Points, in no order, along strands that fork, close into loops and pass close to each other.
(in the rows, 100 means zero)
Points whose rows are less than 48.4 apart are linked; no others are.
k_975: |  83 | 110 | 141 |  87 |  97 |  89 | 100 |  87 | 107 |  89 |  94 |  78 |  64 | 106 |  84 | 130 | 117 |  90 | 117 | 106 |
k_877: | 131 |  76 | 112 |  79 | 121 |  93 |  98 | 101 | 115 |  70 | 132 | 105 |  94 | 101 | 105 |  88 | 113 |  93 | 111 | 108 |
k_980: |  89 | 100 |  51 | 102 |  91 |  82 |  94 |  95 |  85 | 123 |  70 |  99 |  91 | 105 |  83 |  94 |  82 | 114 |  65 | 103 |
k_248: | 106 | 100 |  32 | 113 |  93 |  76 |  84 | 102 |  85 | 121 |  78 | 104 |  82 | 101 |  86 |  88 |  68 |  99 |  70 |  98 |
k_221: | 145 |  67 |  63 |  93 | 122 |  96 |  84 | 116 | 108 |  95 | 114 | 113 |  91 | 101 | 106 |  81 |  76 |  89 |  94 |  86 |
k_73: |  81 | 115 | 114 |  95 |  85 |  89 |  90 |  80 |  80 | 120 |  82 |  88 |  84 | 103 |  73 | 118 | 117 | 107 |  91 | 113 |
k_915: | 109 |  99 |  56 | 112 |  93 | 101 |  97 | 106 |  86 | 127 |  90 | 100 | 124 | 100 | 107 |  91 |  98 |  99 |  92 |  85 |
k_892: | 101 |  99 |  93 | 101 | 107 |  97 | 101 |  93 |  93 | 103 | 109 |  97 | 109 | 101 |  99 |  91 | 107 | 105 |  92 |  97 |
k_90: |  77 | 114 |  77 | 104 |  86 |  77 |  93 |  93 |  76 | 125 |  68 |  96 |  93 | 106 |  76 |  95 |  94 | 117 |  75 | 109 |
k_184: |  66 |  82 |  72 | 103 | 131 | 141 |  93 |  84 |  98 |  91 | 128 | 128 | 115 |  89 | 114 | 131 |  92 | 131 |  69 |  99 |
k_181: | 131 |  88 | 106 |  79 |  99 |  76 |  72 |  81 | 103 |  73 | 116 | 105 |  72 |  99 |  82 |  91 | 104 |  82 | 106 | 134 |
k_502: | 121 | 106 | 120 | 105 |  78 | 114 |  86 |  92 |  90 | 125 | 104 |  91 | 118 |  99 |  92 | 106 | 120 |  73 | 120 | 100 |
k_494: |  98 | 105 | 131 | 104 | 105 | 104 | 117 |  94 | 104 |  92 | 119 |  94 | 105 | 108 | 113 | 107 | 117 | 107 | 110 | 100 |
k_530: |  74 |  85 |  86 |  99 | 136 | 124 | 101 |  87 | 106 |  79 | 125 | 120 | 104 |  91 | 127 | 121 |  93 | 132 |  74 |  91 |
k_697: | 132 |  82 |  53 |  99 | 118 |  84 |  96 | 121 | 106 | 105 |  94 | 116 |  83 | 106 | 100 |  79 |  63 |  96 |  84 |  87 |
k_779: |  82 |  99 | 145 | 102 | 114 | 120 | 128 |  86 | 111 |  65 | 138 |  93 | 103 | 101 | 145 | 118 | 112 | 123 | 122 | 105 |
k_152: | 106 | 103 | 128 |  92 | 109 |  79 | 133 | 131 | 129 |  68 |  81 |  95 |  81 | 114 | 107 |  87 |  84 |  91 | 123 |  92 |
k_712: |  91 | 121 | 114 | 105 |  61 |  98 |  91 | 103 |  91 | 128 |  55 |  85 |  95 | 103 |  73 | 100 | 102 |  80 | 107 |  96 |
k_19: | 104 |  85 |  97 | 108 | 127 | 138 | 114 | 112 | 124 |  76 | 132 | 109 | 125 | 103 | 147 |  90 |  94 | 116 | 100 |  84 |
k_527: | 119 |  77 |  73 | 119 | 130 | 122 | 115 | 118 | 119 |  95 | 117 | 114 | 117 | 115 | 138 |  82 |  80 | 113 |  91 |  62 |
k_605: |  67 |  77 | 112 |  94 | 138 | 117 | 117 |  87 | 111 |  48 | 135 | 108 | 102 |  92 | 147 | 120 | 104 | 134 |  91 | 103 |
k_189: |  97 | 101 |  68 |  96 | 107 |  75 | 123 | 142 | 109 |  98 |  57 | 104 |  82 | 103 |  90 |  67 |  63 | 107 |  89 |  86 |
k_405: | 121 | 114 | 105 | 108 |  68 | 102 |  74 |  90 |  80 | 123 |  85 |  90 | 106 |  98 |  79 | 104 | 106 |  68 | 116 | 107 |
k_371: | 146 |  74 |  97 |  79 | 116 |  86 |  88 | 103 | 114 |  68 | 130 | 105 |  85 |  99 | 100 |  74 |  97 |  80 | 123 | 108 |
k_650: | 117 | 111 |  99 |  89 |  91 |  75 | 108 | 124 | 115 |  90 |  74 | 104 |  84 |  98 |  85 |  71 |  80 |  85 | 110 | 102 |
k_116: | 146 |  67 |  79 |  88 | 121 |  91 |  89 | 111 | 106 |  80 | 123 | 107 |  94 | 104 | 111 |  74 |  91 |  85 | 107 |  89 |
k_232: |  70 | 108 |  97 | 112 |  97 | 114 | 105 |  90 |  89 | 118 | 106 | 101 | 132 |  96 | 107 | 107 | 115 | 120 |  88 |  92 |
k_797: | 114 |  74 |  64 | 105 | 132 | 109 |  95 | 105 | 105 | 101 | 113 | 125 | 113 | 106 | 121 |  93 |  80 | 113 |  85 |  66 |
k_125: | 108 |  94 |  85 | 104 | 114 |  93 | 112 | 112 | 103 | 100 | 100 |  96 | 109 | 112 | 107 |  81 |  99 | 109 |  91 |  90 |
k_93: |  96 | 112 | 121 |  86 |  91 |  89 |  74 |  73 |  93 |  96 | 106 |  91 |  75 |  95 |  72 | 120 | 116 |  89 | 106 | 127 |
k_627: | 114 |  93 |  84 | 100 | 101 |  88 |  81 |  88 |  85 | 110 |  99 | 100 | 104 |  94 |  91 |  95 | 105 | 102 |  92 | 117 |
k_531: |  73 |  91 | 130 |  94 | 128 | 111 | 126 |  89 | 109 |  47 | 132 |  99 | 101 |  98 | 152 | 110 | 107 | 133 | 106 | 108 |
k_350: | 132 |  97 | 105 | 111 |  85 | 104 | 101 | 110 |  91 | 123 |  99 |  98 | 128 | 101 | 100 |  87 | 112 |  77 | 117 | 100 |
k_190: |  84 | 123 | 112 | 103 |  90 |  72 | 127 | 136 | 113 |  99 |  52 | 102 |  83 | 114 |  94 |  75 |  74 | 101 | 102 |  81 |
k_960: |  58 | 101 |  88 |  94 |  99 | 129 |  89 |  71 |  80 | 112 | 124 | 114 | 129 |  76 |  97 | 128 | 117 | 118 |  74 | 114 |
k_110: | 105 |  82 |  97 | 105 | 121 | 152 | 100 | 103 | 113 |  78 | 144 | 116 | 133 |  86 | 131 | 105 |  99 | 110 |  93 |  96 |
k_856: | 117 | 100 | 119 |  83 |  89 |  85 |  74 |  78 | 105 |  84 | 117 |  94 |  70 |  97 |  74 | 114 | 109 |  70 | 119 | 136 |
k_566: |  97 | 110 | 146 | 100 |  93 |  97 | 112 | 101 | 113 |  93 | 103 |  79 |  81 | 110 |  90 | 120 | 115 |  88 | 127 | 105 |
k_463: |  77 | 108 | 124 | 103 |  94 |  91 | 106 |  92 |  94 | 111 |  86 |  90 |  95 | 109 |  90 | 113 | 113 | 107 |  99 | 103 |
k_677: |  94 | 111 |  88 | 121 |  92 |  90 | 135 | 137 | 107 | 121 |  60 |  91 | 101 | 122 | 106 |  72 |  83 | 118 |  89 |  78 |
k_167: |  72 | 122 | 132 |  86 |  90 |  85 |  95 |  85 | 102 |  94 |  82 |  76 |  56 | 109 |  68 | 132 | 106 |  97 | 116 | 115 |
k_648: |  96 | 104 |  98 |  93 | 102 |  67 | 128 | 147 | 123 |  87 |  62 | 102 |  79 | 105 |  99 |  62 |  63 | 107 |  99 |  85 |
k_42: | 140 | 103 |  68 | 106 |  80 |  94 |  77 | 104 |  77 | 117 |  90 | 104 | 119 |  96 |  97 |  81 |  96 |  68 | 106 | 116 |
k_327: | 108 |  94 |  83 | 110 | 103 |  93 | 122 | 133 | 107 | 109 |  82 |  98 | 107 | 113 | 109 |  68 |  82 | 108 |  90 |  81 |
k_120: | 108 | 104 |  77 |  97 |  90 |  77 | 104 | 134 | 107 | 106 |  59 | 109 |  86 |  96 |  90 |  61 |  69 |  87 | 101 |  93 |
k_837: |  70 | 122 | 124 |  89 |  82 |  87 |  87 |  80 |  90 | 112 |  66 |  83 |  68 | 103 |  64 | 123 | 107 |  99 |  99 | 111 |
k_258: | 136 |  99 |  87 | 102 |  86 |  98 |  99 | 115 |  92 | 115 |  89 |  96 | 114 |  99 |  95 |  80 | 100 |  79 | 109 | 102 |
k_483: |  92 | 112 | 130 | 107 |  76 | 113 |  80 |  76 |  84 | 126 | 102 |  82 |  95 |  92 |  82 | 125 | 127 |  85 | 112 | 110 |
k_586: |  89 | 121 | 131 |  87 |  87 |  70 | 124 | 128 | 121 |  93 |  59 |  96 |  76 | 109 |  87 |  91 |  85 |  91 | 116 |  90 |
k_675: | 115 |  94 |  86 |  89 | 105 |  80 |  81 |  82 |  93 |  84 | 110 |  99 |  82 |  97 |  82 |  95 | 100 |  95 |  94 | 121 |
k_385: | 104 |  98 | 105 | 103 |  94 | 124 |  94 |  89 |  91 | 113 | 128 | 112 | 131 |  78 | 105 | 105 | 122 |  94 | 104 | 104 |
k_72: |  84 | 106 | 108 | 109 | 100 | 121 | 103 |  85 |  95 | 105 | 126 | 108 | 125 |  87 | 109 | 114 | 115 | 113 |  96 | 104 |
k_292: |  76 | 108 | 105 |  98 |  90 | 122 |  82 |  64 |  78 | 117 | 131 | 110 | 119 |  70 |  95 | 129 | 129 | 106 |  83 | 116 |
k_52: |  94 | 112 | 124 |  98 |  73 | 105 |  75 |  85 |  95 | 118 |  84 |  71 |  85 |  96 |  66 | 122 | 114 |  76 | 114 | 108 |
k_784: |  63 |  88 | 100 | 103 | 136 | 113 | 115 |  85 | 104 |  68 | 126 | 110 | 104 |  93 | 131 | 122 | 104 | 136 |  84 | 103 |
k_173: | 107 |  86 | 112 |  97 | 111 | 133 | 106 |  95 | 112 |  72 | 153 | 111 | 128 |  84 | 125 | 104 | 114 | 106 | 110 | 103 |
k_321: |  89 | 123 | 124 | 101 |  67 | 105 |  81 | 100 |  98 | 124 |  61 |  76 |  77 | 104 |  65 | 119 | 104 |  72 | 122 |  95 |
k_499: |  63 |  95 |  79 | 101 | 120 | 134 |  96 |  77 |  90 |  96 | 135 | 123 | 121 |  77 | 101 | 129 | 111 | 132 |  70 | 110 |
k_578: | 123 |  89 |  46 | 106 |  96 |  80 |  82 | 108 |  96 | 109 |  85 | 111 |  80 | 103 |  90 |  78 |  65 |  90 |  82 | 101 |
k_517: |  95 | 106 |  76 | 117 |  91 | 113 |  99 |  97 |  82 | 134 | 102 | 100 | 136 |  94 | 109 | 102 | 113 | 108 |  89 |  93 |
k_874: |  92 | 113 | 138 |  89 |  96 |  79 | 128 | 127 | 134 |  78 |  70 |  86 |  74 | 119 |  95 |  97 |  86 |  79 | 136 |  95 |
k_383: | 105 |  83 |  84 | 117 | 130 | 133 | 114 | 115 | 124 |  77 | 123 | 116 | 124 | 112 | 157 |  90 |  77 | 126 |  97 |  63 |
k_863: | 112 | 108 | 124 | 106 |  92 | 121 |  95 |  90 |  95 | 120 | 118 |  96 | 126 |  94 | 107 | 110 | 128 |  86 | 118 |  98 |
k_358: |  88 | 113 | 124 |  94 |  89 | 116 |  84 |  63 |  82 | 121 | 119 |  98 | 107 |  78 |  88 | 131 | 130 |  97 |  97 | 111 |
k_364: |  95 | 104 | 133 |  99 | 102 |  97 | 120 | 103 | 107 | 103 |  97 |  86 |  95 | 112 | 100 | 107 | 110 | 106 | 110 | 107 |
k_581: | 114 |  84 | 114 |  94 | 120 | 107 |  98 |  94 | 106 |  75 | 146 | 106 | 110 |  92 | 116 | 100 | 118 | 102 | 109 | 105 |
k_409: |  71 | 123 |  91 | 105 |  70 |  83 |  99 |  97 |  80 | 134 |  55 |  94 |  97 | 112 |  76 | 103 |  99 | 115 |  75 | 101 |
k_611: |  87 | 104 | 145 | 107 | 103 | 119 | 120 |  90 | 113 |  85 | 127 |  87 | 106 | 106 | 126 | 124 | 118 | 109 | 122 | 105 |
k_719: | 117 | 102 | 116 |  83 | 104 |  77 | 117 | 128 | 120 |  81 |  84 | 105 |  82 | 109 |  95 |  78 |  89 |  85 | 118 |  99 |
k_730: | 129 |  96 |  52 | 112 |  86 |  97 |  80 |  97 |  74 | 122 |  96 | 110 | 124 |  92 |  98 |  92 | 101 |  82 |  93 | 101 |
k_579: |  84 | 123 | 101 | 112 |  61 |  90 |  93 | 102 |  80 | 139 |  44 |  91 | 105 | 106 |  70 | 105 | 101 |  93 |  93 |  95 |

How many points has the smallest loop of links through each point below? Write - if it is on no loop.
k_258 => 11
k_292 => -
k_837 => 7
k_190 => 9

A tip is a point with one link. Name the tips that can be reached along the links from each point below, in the order of the rows.
k_675 => k_93, k_677
k_292 => k_797
k_385 => k_405

A piece is two or more points that can be reached from each other along the links. Count, over all rows, the pieces, the separate loops (a circle has one, a figure eight two, a Y none), the forks (points with three links) and the tips (points with one).
pieces => 4
loops => 3
forks => 2
tips => 4

Name the points in between on the shortest way along the links from the first point to the second, in order.
k_784 / k_52 => k_530 > k_184 > k_499 > k_960 > k_292 > k_358 > k_483
k_463 / k_292 => k_364 > k_494 > k_611 > k_779 > k_531 > k_605 > k_784 > k_530 > k_184 > k_499 > k_960
k_483 / k_90 => k_52 > k_321 > k_712 > k_579 > k_409
k_712 / k_527 => k_579 > k_409 > k_90 > k_980 > k_248 > k_578 > k_697 > k_221 > k_116 > k_371 > k_877 > k_581 > k_173 > k_110 > k_19 > k_383
